The views of a scene show one set of named points, each view turned or mirrored, shifted and resized as a whole, with a little noise and some points left out.
(in the rows, 128 means zero)

Scene 1
View 1
(251): [137 107  98 156 105 127 130 136 103 144  99 146  61 156  87  62  97 159
 102 109 107 115 109 172 103 143 107  65]
(196): [149 119 102 162 114 114 149 142 109 108 108 142  75 140 128  98 128 123
 118 114 122 106 135 127 127 143 104 116]
(138): [152 120 122 153 128 130 129 132  98 119 115 154  95 127 142 105 126 124
 133 114 135 109 133 133 128 137 120 118]
(184): [121  92 150 105  97 129  81 145  91 186  73 200  66 100 161 104 198 137
 159  75 102 139 114 169 106 112 116  80]
(58): [137 105 147 146 129 143 115 136  72 147  89 171  76 128 139  59 134 139
 124 114 120  94 109 170 116 128 122  96]
(176): [156 128 107 152 114 107 143 141 123  94 125 148  97 116 164 151 163  99
 150 108 137 122 159  86 143 138 109 151]
(64): [142 119  67 152  84  88 152 148 144 114 112 138  59 140 113 133 145 128
 122  93 108 139 146 109 117 146  89 101]
(122): [138 106 124  99  92 124  58 130 131 187 108 192 104 101 146 165 172 139
 183  64 121 191 142 151 112 115 129  79]
(68): [144 114 128 139 112 120 120 140 101 131 106 168  85 114 160 120 167 114
 149 100 124 122 137 125 130 127 116 120]
(54): [152 122 104 158 118 125 131 128 110 121 118 143  91 144 115 102 105 135
 124 114 129 119 133 142 121 143 117 104]
(28): [141 110 121 120 101 122  87 133 118 161 108 176  94 114 143 137 154 136
 163  84 123 159 136 147 115 124 122  90]
(201): [133 101 147 112 108 129  83 139  99 165  93 191  86  97 172 127 190 127
 166  84 117 142 129 147 118 114 125 100]
(265): [166 131 145 167 155 144 137 129  78  91 127 152 119 121 170  98 122 101
 144 135 159  81 143 116 150 136 133 160]
(136): [143 113 117 135 107 118 116 141 113 134 107 165  85 118 150 128 162 122
 148  96 122 134 138 130 121 130 114 112]
(237): [133 104 114 140 106 127 112 135 100 157  93 165  69 138 109  77 126 152
 122 101 109 124 113 169 104 134 112  68]
(91): [157 129 106 168 122 109 160 142 113  85 122 138  89 128 154 128 146 101
 133 116 136 101 153  95 142 145 105 149]
(101): [163 128 133 155 140 143 110 118 101 116 134 156 128 126 146 120 108 123
 150 119 154 119 143 131 135 134 138 130]
View 2
(201): [ 88 104 175 133 169 201 121 164 176 114 144  70 100  83 159  82 118 118
 122 150  76 118 139 133 133 123  65 102]
(251): [179  93 113  79 104 193 178 172 219 158 122  79 171  60 119  86 124 113
 148 189 156 153 151  66  58 154 158 120]
(122): [ 84 122 164 155 163 199  83 180 195 104 141  89 144  37 161  90 122 123
 113 171  43  95 128 105 187 151  52  98]
(58): [148  86 148  94 149 198 191 158 166 144 138  36 119  88 125  87 109 120
 137 145 133 163 152 108  58 126 123 118]
(28): [109 116 143 134 153 184 124 174 188 119 140  92 130  64 146  90 114 127
 126 166  85 104 135 106 149 141  85 111]
(136): [119 119 128 122 143 170 140 160 180 128 144 111 108 100 145  87 109 129
 134 159 117  99 142 118 129 129 103 121]
(196): [156 120  97 102 120 152 176 153 182 147 140 120 116 120 124  93 103 132
 147 160 161 107 150 102  92 128 147 138]
(184): [ 88  95 187 121 160 225 113 171 209 122 137  67 113  67 169  70 132 103
 126 164  80 134 141 127 119 129  68  85]
(265): [152 120  96 121 168 117 214 136  92 132 163  75  79 151 106 118  71 160
 132 109 141 109 145 122 103 102 130 161]
(91): [139 136  82 114 131 121 171 145 150 137 155 148  82 158 129  97  90 145
 143 146 163  78 146 124 121 108 142 154]
(54): [167 117  94 107 124 152 176 164 174 143 139  98 146  91 112 102  97 138
 138 162 143 114 145  84 102 142 147 142]
(176): [120 144  92 135 142 123 150 147 149 124 157 155  78 153 137  96  94 148
 134 144 136  62 138 132 152 107 118 148]
(138): [148 113 109 111 142 151 178 156 155 135 148  89 114 110 122 101  95 139
 134 147 135 116 146 105 104 126 127 138]
(237): [148  92 133  93 125 202 159 172 208 146 128  70 154  59 132  85 121 112
 141 178 127 148 145  84  78 149 127 111]
(68): [115 117 131 120 150 169 146 155 166 129 145 100  91 118 144  87 105 128
 134 146 118 105 143 129 121 115 100 123]
View 3
(196): [ 75 154 183 106 124  73 118 105  81  90 110 133 162 138 147 121 164 138
 155 144 155 134  99 115 120 181  85 195]
(68): [100 111 145 140 144  76 122 129  80  97 119 121 142 130 138 116 133 164
 134 134 146 130 113 137 129 155 139 175]
(237): [116 154 130 129 138  50 138  97 116  68 101  76 152 107 150 100 143 161
 155 118 164  93 108  83 168 168  64 179]
(138): [101 129 159 112 124  66 119 109 108  87 101 136 158 132 140 127 157 150
 138 147 144 128  92 126 113 166 111 178]
(201): [134  85 102 171 163  67 131 139  92  89 125  86 123 115 134 100 107 190
 120 115 145 107 126 132 154 137 155 157]
(28): [144  91 134 175 159  56 123 110  94  82 114 105 126 114 124  77 119 169
 125 118 132 105 112 113 143 145 116 186]
(101): [131  99 159 114 121  64 110  95 143  82  88 164 154 136 132 125 161 144
 114 164 121 128  74 139  84 153 123 179]
(58): [104 156 106  99 123  58 144 119 145  75 102  82 165 113 164 145 152 170
 147 134 172 100 101 111 151 166 104 150]
(54): [106 143 173 111 124  61 122  91 111  78  93 134 163 130 142 108 163 139
 147 145 146 120  89 105 121 172  70 199]
(64): [ 78 146 209 150 151  75 109 103  22  92 122 135 144 137 127  70 143 129
 167 124 148 140 118  99 140 182  59 227]
(265): [ 88 119 160  82 109  84 106 122 130  98  95 174 170 152 147 167 175 148
 120 176 137 150  76 165  71 165 156 164]
(184): [132 104  92 179 170  56 144 137  89  82 130  55 124 100 138  92  99 194
 131 100 159  93 135 113 178 141 134 157]
(251): [ 99 189 153 107 123  45 139  82 120  62  91  86 171 110 157 102 163 144
 172 123 171  93  96  68 166 184  25 194]
(122): [177  52 119 216 184  47 124 114  90  79 116  92 105 104 109  47  92 180
 104 104 122  94 119 112 153 125 126 187]
View 4
(265): [167 147 151 127 170 212 147 196  94 120 170 172 125 164 115 146  87  89
 179 153  82  93 127  96 153 142 106  82]
(68): [140 146 121 121 138 146 104 163 132 128 158 136 111 122 120 120  95 127
 108  93 114 100 127 128 107 143 109  70]
(28): [105 145  94 129 135 128 107 145 130 134 150 114 108  90 136 116  87 150
  53  95 133 100  99 132  76 138  74 103]
(184): [114 156  93 104  96 105  89 152 142 153 156 125 100  83 166 111  91 179
  20  42 100 128 127 137  71 168  83  88]
(196): [144 116 139 134 162 138  96 182 121  93 136 129 116 120 122 166  88 104
 140 126 131  90 149 184 142 134 127  88]
(101): [129 138 120 137 174 190 148 172  91 116 157 147 123 135 126 143  74 108
 133 161 118  90  99 105 120 133  75 117]
(122): [ 82 161  73 134 120 116 108 117 142 149 155 101 102  76 133  85  91 171
  11  78 146 104  69 106  38 133  50 108]
(251): [125  91 124 119 150 104  94 196 101  90 114 117 118  87 191 205  62 140
  88 135 133 108 167 237 142 152 106 143]
(136): [130 143 117 128 139 136  99 156 135 122 150 125 110 109 117 123  94 129
  96  96 125  96 120 140  98 138 106  78]
(64): [123 109 125 149 161 102  66 145 150  81 120  90 113  96  90 150  97 103
 126 108 179  74 135 210 111 108 138  72]
(91): [156 133 147 141 171 168 102 169 131  98 156 136 116 143  76 138 101  79
 177 127 133  75 134 143 136 118 140  52]
(176): [143 146 136 145 164 166 103 147 142 108 161 128 114 138  61 114 104  84
 160 115 142  74 109 118 111 113 127  42]
(237): [120 110 109 113 135 109  99 182 114 109 130 120 113  84 185 173  71 152
  66 108 118 114 150 201 121 158  94 129]
(201): [120 167 101 112 111 132 108 151 135 154 167 133 105 100 143 101  96 160
  48  61  99 117 113 108  76 160  82  80]

In a view up to two points have been moved. Name them for each view, in the order of its rows, or write none.
view 1 => (184)
view 2 => none
view 3 => none
view 4 => none

Scene 2
View 1
(5): [110 149 104 147 121 131  87 128 150  61 144 115  78 127 163  94 144 139
 124 138 136 118 118 172 130 175 118 136]
(132): [133 118 139 119  96 159  85 121 142 150 146  93 105  99  86  97 165 144
 138 154 123  58 147 185 164  94 149 139]
(93): [117 159 106 143 112 142 101 137 139  45 157 115  78 100 147 108 134 146
 128 150 130  99 133 176 135 143 124 129]
(198): [140 121 102 139  83 156 137 149 126  56 172  81  79 110 156 138 130 109
 147 186 125  58 126 186 140 101 151 138]
(25): [133  88 164  99  90 158  68 105 143 229 149  90 134  99  39  78 195 149
 142 142 119  33 160 181 185  64 163 138]
(90): [132 176 107 144 119 158  81 132 158  34 106  91  58  94 124 115 135 165
 136 145 129 114 139 201 151 159 124 138]
(147): [103 150 112 135 108 130 119 146 108  56 226 151 104  87 153  93 131 140
 115 158 128  75 136 150 117 109 122 113]
(108): [124 129 108 144 106 141  94 126 153  84 130  88  78 138 161 104 148 120
 138 150 134 102 114 180 141 164 137 145]
(133): [126 178 108 143 122 151  76 126 159  42 107  99  62  97 126 105 139 167
 128 139 129 121 139 196 148 168 118 136]
(50): [144 208 113 132 114 179  89 140 152   6 111  96  56  41  83 130 121 198
 135 158 115  98 172 215 160 118 122 128]
(79): [132  86 136 118  82 154 110 127 127 163 178  88 117 114 103 102 168 115
 145 167 123  34 138 173 160  73 165 138]
(104): [126 129 110 138 100 145 104 131 141  79 146  90  84 120 148 110 143 125
 138 158 130  86 123 183 142 138 140 140]
(167): [140 170 116 132 106 170  97 137 142  50 134  90  72  72 101 122 134 167
 136 161 121  84 156 199 159 114 133 131]
(95): [ 88 104 116 141 113 106  98 126 126 124 204 137 114 153 183  72 159 104
 116 137 142  96 105 138 115 156 127 127]
(156): [141 132 114 141 107 159  68 113 179 103  66  53  64 135 120 111 161 140
 149 142 131 106 124 212 172 172 146 161]
View 2
(156): [199  88 187 135 140 123 185 146 120 113  84  55  41 106  88 103 131 156
 155 106 192 120 134 159 164  71 107 115]
(133): [165 102 163 116 124 119 187 144 120  91  68  80  97 114 126 100 101 153
 153 114 127 162 138 127 211  80  92  86]
(93): [153 105 136 101 139 113 169 130 133 100  88  99  99 115 145 102 119 135
 142 109 104 152 135  93 177 113  81  90]
(5): [168 100 127  86 131 114 161 158 153 112  94  92  88 121 120 120 107 143
 147 114 130 150 134  97 183 114  99  68]
(104): [165  99 143 108 150 116 164 121 134 114 103  94  71 113 130 102 142 130
 139 103 131 127 134 101 144 119  86 109]
(132): [152 136 173 151 156 177 172 110 118 109 107 122  72  83 135  84 152 155
 141  71 156 134 116 129  87 114  96 138]
(198): [154  93 141 113 169  87 163  84 125 107 102  96  67 120 155  81 165 103
 123 106  93 109 136  86 131 129  63 133]
(25): [147 164 190 178 163 241 164 104 118 119 122 149  61  55 132  79 170 181
 143  48 195 131 102 149  11 124 111 164]
(79): [151 132 156 142 173 170 155  92 131 121 128 133  55  85 144  84 181 140
 132  70 149 110 114 108  44 141  86 153]
(50): [139 116 193 153 128 127 211  99  78  60  43  86 124  98 160  60 104 148
 141 104  78 176 140 136 223  60  61 122]
(95): [163 115  94  73 143 140 135 161 185 134 132 124  78 120 124 133 126 142
 144 101 144 142 121  71 114 158 110  65]
(147): [124 130 107  88 147 133 150 114 150 102 107 143 121 114 176  97 126 125
 132  99  66 160 128  54 138 155  70  87]
(167): [146 111 172 133 139 125 190 108 101  80  67  93 103 102 152  75 120 139
 141 102  96 155 138 118 186  86  69 116]
(90): [167  96 170 123 129 111 189 131 115  90  66  72  94 113 129  90 108 147
 148 112 117 156 138 128 209  78  85  96]
View 3
(5): [ 87 135 101  92  87 149 169 160  89 184  95  81 150 149  97 122 107 139
  63 148 129  59 118 157 177 140 136 126]
(79): [165 140  91 127  67  88 108 175 118 200 124 107 144  71 189 166 106 193
 152  97 126  85 155 124 135 178  56 164]
(147): [ 63 131 106  80  71 140 129 200  58 178 148  30 185 128 137 172  62 173
  90 128 125  49 159 141 171 164  98 172]
(25): [197 155  96 149  82  52 122 148 141 213 165 139 160  49 176 170 115 194
 204  90  93 148 145  83 105 176  69 121]
(90): [ 93 121 107  91 127 125 144 147 122 163  76  97 163 181 103 141  91 110
  62 124  95  71  77 166 163 147 106 114]
(156): [168 134  95 126 114 105 154 119 160 189  45 161 115 141 122 113 141 121
  89 117 111  93  73 161 148 144  95 105]
(95): [105 155  93 103  38 156 175 179  58 209 136  71 139  90 122 120 122 195
  96 163 166  54 180 130 182 144 138 156]
(133): [ 92 127 107  91 125 128 156 145 115 169  82  94 166 177  92 135  94 111
  64 129  93  80  84 160 162 143 120 108]
(93): [ 84 127 104  88  97 138 141 170  93 172 100  68 163 157 116 147  86 140
  68 128 113  54 116 160 169 151 105 141]
(132): [153 142 100 124  93  85 123 156 126 195 127 115 155  97 157 161 102 167
 143 101 104 107 124 120 132 170  75 132]
(108): [122 135  94 106  83 143 157 152 108 187  75 103 129 133 121 120 122 147
  71 136 139  57 120 161 171 145 112 137]
(167): [ 90 115 109  89 127 111 118 162 119 162  92  83 174 173 126 170  68 121
  81 103  83  73  86 159 151 162  78 132]
View 4
(167): [144 201 147 132 114  88 114 143 175  72 177 157 140 123 121  93 164 120
 109 149 151 167 119  86 147 125 150 113]
(108): [149 158 142 121  97  72 111  86 162  96 121 119 156 115 140 101 113 138
  92 144 104 136  97  72 132  93 121 110]
(93): [156 180 140 145 116  87 103 119 169  93 132 140 153 126 120 109 157 120
  91 156 122 146 114 104 143  94 144 117]
(25): [ 34 176 118  96 144 117 130  89  78 103 244 152 124  84 211  82  69 120
 149 166 121  71  61  74  95 139 224 108]
(95): [138 137 119 153 123  91 101  61 124 133  83 116 166 107 154 123 120 122
  81 174  67  83  86 130 126  53 163 119]
(90): [157 187 160 118 117  89 104 133 185  80 150 137 142 120 113  97 146 128
 107 129 147 181 122  72 154 107 117 107]
(104): [141 173 133 133  96  71 115  99 157  88 139 134 156 117 143  99 133 132
  94 157 109 129  96  81 131 106 144 114]
(198): [154 188 114 154  62  45 134  97 168  70 152 151 171 130 145  87 161 134
  78 182 106 125  87  88 121 135 164 124]
(50): [150 221 160 129 128 103 106 177 188  62 202 168 127 130 106  87 184 113
 118 136 183 199 137  78 158 132 146 114]
(5): [160 162 152 134 123  92  95 101 165 110 104 120 153 118 123 114 133 127
  92 140 110 144 113  96 148  70 121 111]
(133): [159 180 161 121 121  90  97 127 181  89 137 130 143 119 113 102 144 129
 103 129 137 173 126  76 154  94 115 109]
(132): [ 88 181 129 112 122  94 123 100 121  92 204 149 137 101 173  87 108 125
 126 163 124 109  80  77 115 129 187 110]
(79): [ 84 180 105 129  99  75 136  77 109  90 196 152 153 102 192  87 108 127
 108 184  99  78  61  88  97 139 206 118]

In a view up to two points have been moved. Name them for each view, in the order of its rows, or write none.
view 1 => (167)
view 2 => (95)
view 3 => (156)
view 4 => (133)

Scene 3
View 1
(26): [113 122 138 111 106 166 148 113 158  86 139  98 164 134 134 183 109 139
 114 113 142 106 117 118 116 162  87 146]
(110): [143 133  93 104 139 126 121 134 185  62 149  84 139 139 157 182 123 146
  75 111 151 135 108 130  98 137  75 156]
(51): [112 106 123 124 131 142 158  79 136 139 120 126 157 165 159 145 107 141
 103  94 141  89 164 123  86 163 123 145]
(21): [122  97 124 120 129 109 155  66 160 178 141 128 136 119 143 162 131 147
 131 123 147  68 141 127 108 171 150 138]
(186): [145  99 101 127 119  76 131  92 189 160 161 131 120 104 150 175 133 136
 114 136 131 109 130 120 109 153 149 163]
(169): [121 100 132 123  98 118 151  83 170 150 152 128 140 104 132 181 123 133
 138 134 132  90 126 117 125 168 140 153]
(10): [118 111 122 115 138 134 154  80 151 142 129 112 147 141 150 160 120 148
 111 107 151  78 143 129 100 165 121 138]
(37): [ 88 109 176 125  38 201 165 109 139  87 137 126 193 127 107 193  85 111
 149 125 107 122 121  90 138 179  98 172]
(205): [162 102  73 128 141  47 113 103 203 154 164 129  99 115 170 166 140 139
  84 128 133 130 136 124  90 134 145 168]
(94): [100  77 168 138  54 124 173  53 155 202 152 162 153  82 106 182 117 118
 187 153 111  70 136  99 148 195 182 162]
(210): [139 105 101 138  84 104 117 131 179  94 157 138 141 141 156 175 101 113
  82 115  99 174 143  97  95 134 110 197]
(36): [111  95 120 142  99 128 149  89 133 140 122 152 156 176 166 137  92 119
  90  90 106 127 186 106  76 152 127 173]
View 2
(205): [107 145 103 129 136 128 132  84  91 128 142 151  70 165 144 142 122 111
 100 123 202 132 156  91 100  90 113 165]
(110): [117 126 115 124 119 146 120 111  94 120 146 111 122  95 111 136 122 167
  84 166 140 133 159  77 140 114 148 122]
(186): [122 137 113 124 153 136 136  78 104 140 144 142  90 155 112 135 139  98
 101 125 168 121 145 117 124 116 127 147]
(21): [126 139 103 155 181 134 150  76 114 158 117 155  92 149 123 154 145  91
 103 132 130  93 125 146 125 118 126 144]
(36): [ 89 121  74 137 158 135 132 110 136 158 145 117  88 134 129 140 137 125
  91 157 149 157  96 171 148 122 144 196]
(10): [119 134  99 156 168 136 142  95 112 153 118 140 104 123 124 158 139 125
  97 153 117 104 124 141 136 118 138 142]
(169): [134 129 117 129 171 140 141  74 116 154 137 141 103 151  95 135 153  89
 101 130 134 103 130 142 137 134 135 135]
(51): [106 129  84 157 168 135 139 105 122 158 124 131  99 119 134 155 137 133
  93 160 119 121 111 157 141 117 142 163]
(37): [133 103 116 104 169 154 128  92 150 167 163  96 141 115  46 111 170 112
  94 158  89 130 104 176 189 174 174 133]
View 3
(205): [ 86 113 134 106 112 146 130 168 146 138 120 121 120 100 122 135 144 167
 146 150 152 113 144 134 124 144  96 139]
(210): [140 113 134 125 128 142 132 156 148 143 125 118 115 135 131 125 122 159
 128 140 137 151 123 110 136 123 115 130]
(51): [100 111 160  87 138 161 112 110 122 152 131 124  89 111 142 127 139 152
 133 127 130 110 115 101 123 132 149 133]
(21): [ 84 123 134  84 148 154 115 126 113 158 125 117 112  92 133 124 145 146
 144 121 144  93 127 116 124 163 138 146]
(37): [165 119 119 113 182 140 115 124 100 163 135 116 118 134 138 103 119 121
 115  93 122 136 103  81 145 144 172 129]
(94): [109 156  99  93 188 140 113 118 105 190 122  92 131 102 129 113 131 130
 147 110 146 107 116 108 134 200 147 164]
(26): [135  95 138 102 147 148 118 141 104 134 134 133 112 112 135 113 136 133
 118 105 127 115 120  96 135 126 158 119]
(36): [116 126 158 101 139 158 118 107 143 164 127 113  88 133 143 130 126 163
 134 141 129 134 108 102 126 127 135 141]
(186): [102 119 125 103 133 144 125 154 131 146 122 118 123 102 127 126 139 153
 142 132 147 113 134 121 129 154 118 141]
(110): [129  77 146 110 115 147 128 169 121 111 134 144 113 111 130 122 142 147
 120 119 132 118 133 111 131 107 134 109]
(10): [ 97 109 148  86 140 158 114 126 111 145 131 127 102 100 138 125 145 144
 135 120 134  99 123 107 124 139 148 133]
View 4
(94): [119 136 166 120 154  46 137  55  97  80 124 124 120 158  79 140 106 138
  65  99 127 196 163 113 249 212 138 120]
(26): [172 119 145 153 135 108 135  91 173 126  98 134 141 107 160 159 181 186
  71  81  72 114 116  98 136 123 173 120]
(10): [170 138 125 140 155 116 117  87 149 123 111 128 123 118 128 172 155 148
  96  96  73 114 111  88 165 137  99  79]
(21): [151 137 133 128 169  98 107  79 130 118 124 133 120 133 107 166 141 124
 109 108  86 138 132  95 191 160  86  83]
(210): [101 113 179 137 105 168 134 122 163 174 139  76 133  92 147 157 143 138
 106 117 119 132  80  66 128 133 193 135]
(186): [113 121 159 126 159 121 105 100 146 156 142 116 136 122 121 164 148 112
 132 130 103 142 122  91 162 151 125 113]
(169): [135 123 155 129 156  88 119  80 136 123 122 128 136 133 114 160 145 140
  96 107  98 149 137 102 185 162 136 114]
(36): [147 145 140 143 100 171 147 110 136 125 127  66  95  99 125 165 116 144
  72  91 104 127  63  47 170 147 127  79]
(110): [157 108 148 154 134 153 113 121 200 180 113 124 151  89 180 172 199 160
 117 107  65  88  93  81  89  90 167 122]
(37): [158 119 172 152  99  83 174  74 147  85  96 112 134 116 144 139 146 218
  15  53 107 150 120 100 176 156 231 149]
(51): [176 147 119 145 134 141 130  93 144 117 113 108 107 109 129 170 144 149
  80  85  79 115  88  68 168 136  98  68]
View 5
(169): [101  98 135 169  94 161 142 124 109 106 126 141 119 106 156  99 128 102
 130 122 112 151 147 140 120 118 145 137]
(21): [ 98 104 138 164 100 164 146 139 120 116 124 146 108  84 148 101 143 103
 139 122 106 131 161 123 142 114 131 157]
(51): [ 80 126 152 140 134 181 145 158 132 158 136 129 114 102 132  92 131 127
 161 121 135 136 135 107 145 129 146 149]
(37): [ 71 102 136 177  91 181 129 128  89 155 138  91 129 171 192  88  90 114
 143 140 124 195 125 154  91 144 191 105]
(10): [ 85 107 150 153 128 180 142 150 128 140 131 129 115  85 149  98 135 121
 159 118 137 127 150 115 143 126 135 157]
(110): [ 99  95 162 137 161 175 136 118 132 110 135 136 150  93 133  96 106 148
 155 100 202 142  94 137 110 141 144 121]
(210): [108 132 149 130 128 159 146 116 120 110 137 159 143 139  95  85 101 126
 125 112 142 173  73 138 102 127 165 108]
(205): [127 116 146 132 129 146 153 112 135  71 127 189 132  76  85  96 135 116
 119  99 134 130 108 130 131 108 123 140]
(186): [115 107 140 150 110 153 148 116 122  87 126 164 126  93 121  96 129 109
 123 112 125 143 125 138 124 114 137 136]
(94): [ 96  99 116 195  43 154 145 124  88 109 122 138  99 127 180 100 135  73
 111 144  51 166 176 149 121 105 157 142]
(26): [ 84  94 151 159 130 182 132 128 115 138 135 109 132 119 171  96 106 129
 157 119 168 157 124 139 110 142 158 124]
View 6
(205): [145 104 135 132 149 131 147 135 140 109 131 137 150 114 140 109 141 160
 111 133 129 148 155 150 147 145 117 126]
(94): [109 135 115 101 115  74 128 127  75 129 179 121 113 117 152 113 139 132
 141 122 111 119 182 127 127 153  80 144]
(10): [126 133 126 104 114 122 149 135 144 119 150 123 126 123 141 147 151 142
 126 127 124 121 159 135 114 130 116 146]
(26): [124 170 111  93 106 126 129 134 146 126 135 124 130 117 143 149 146 160
 131 118 118 125 136 136 103 148 117 141]
(21): [124 118 129 108 121 107 150 128 126 117 159 122 119 122 139 133 150 137
 129 129 124 124 175 137 125 136 108 146]
(36): [130 133 129 117 119 134 134 160 132 127 143 132 145 120 168 142 135 128
 117 124 106 115 139 104 123 109 111 135]
(110): [139 157 117 108 124 146 136 134 170 116 115 131 146 114 137 143 147 176
 119 123 126 140 125 151 113 152 131 132]
(37): [108 193  99  86  94 106 107 140 108 138 147 124 128 113 163 142 134 152
 142 111  97 114 130 117  98 151  94 139]
(186): [134 122 124 120 134 118 140 134 128 116 141 132 139 115 142 117 143 155
 121 128 123 138 157 145 134 150 110 132]
(169): [121 143 116 104 119 105 132 127 114 122 152 126 126 115 142 125 144 152
 132 123 117 129 160 140 121 157 101 139]
(210): [137 148 116 124 133 138 119 152 132 125 119 141 161 109 164 120 128 163
 114 122 107 138 122 127 131 143 111 122]
(51): [128 134 129 107 113 129 146 145 145 123 149 126 132 123 151 152 147 133
 122 125 118 114 152 120 115 115 117 145]

In a view up to two points have been moved. Name them for each view, in the order of its rows, or write none.
view 1 => (186)
view 2 => (205)
view 3 => none
view 4 => (110)
view 5 => (51), (10)
view 6 => (169)
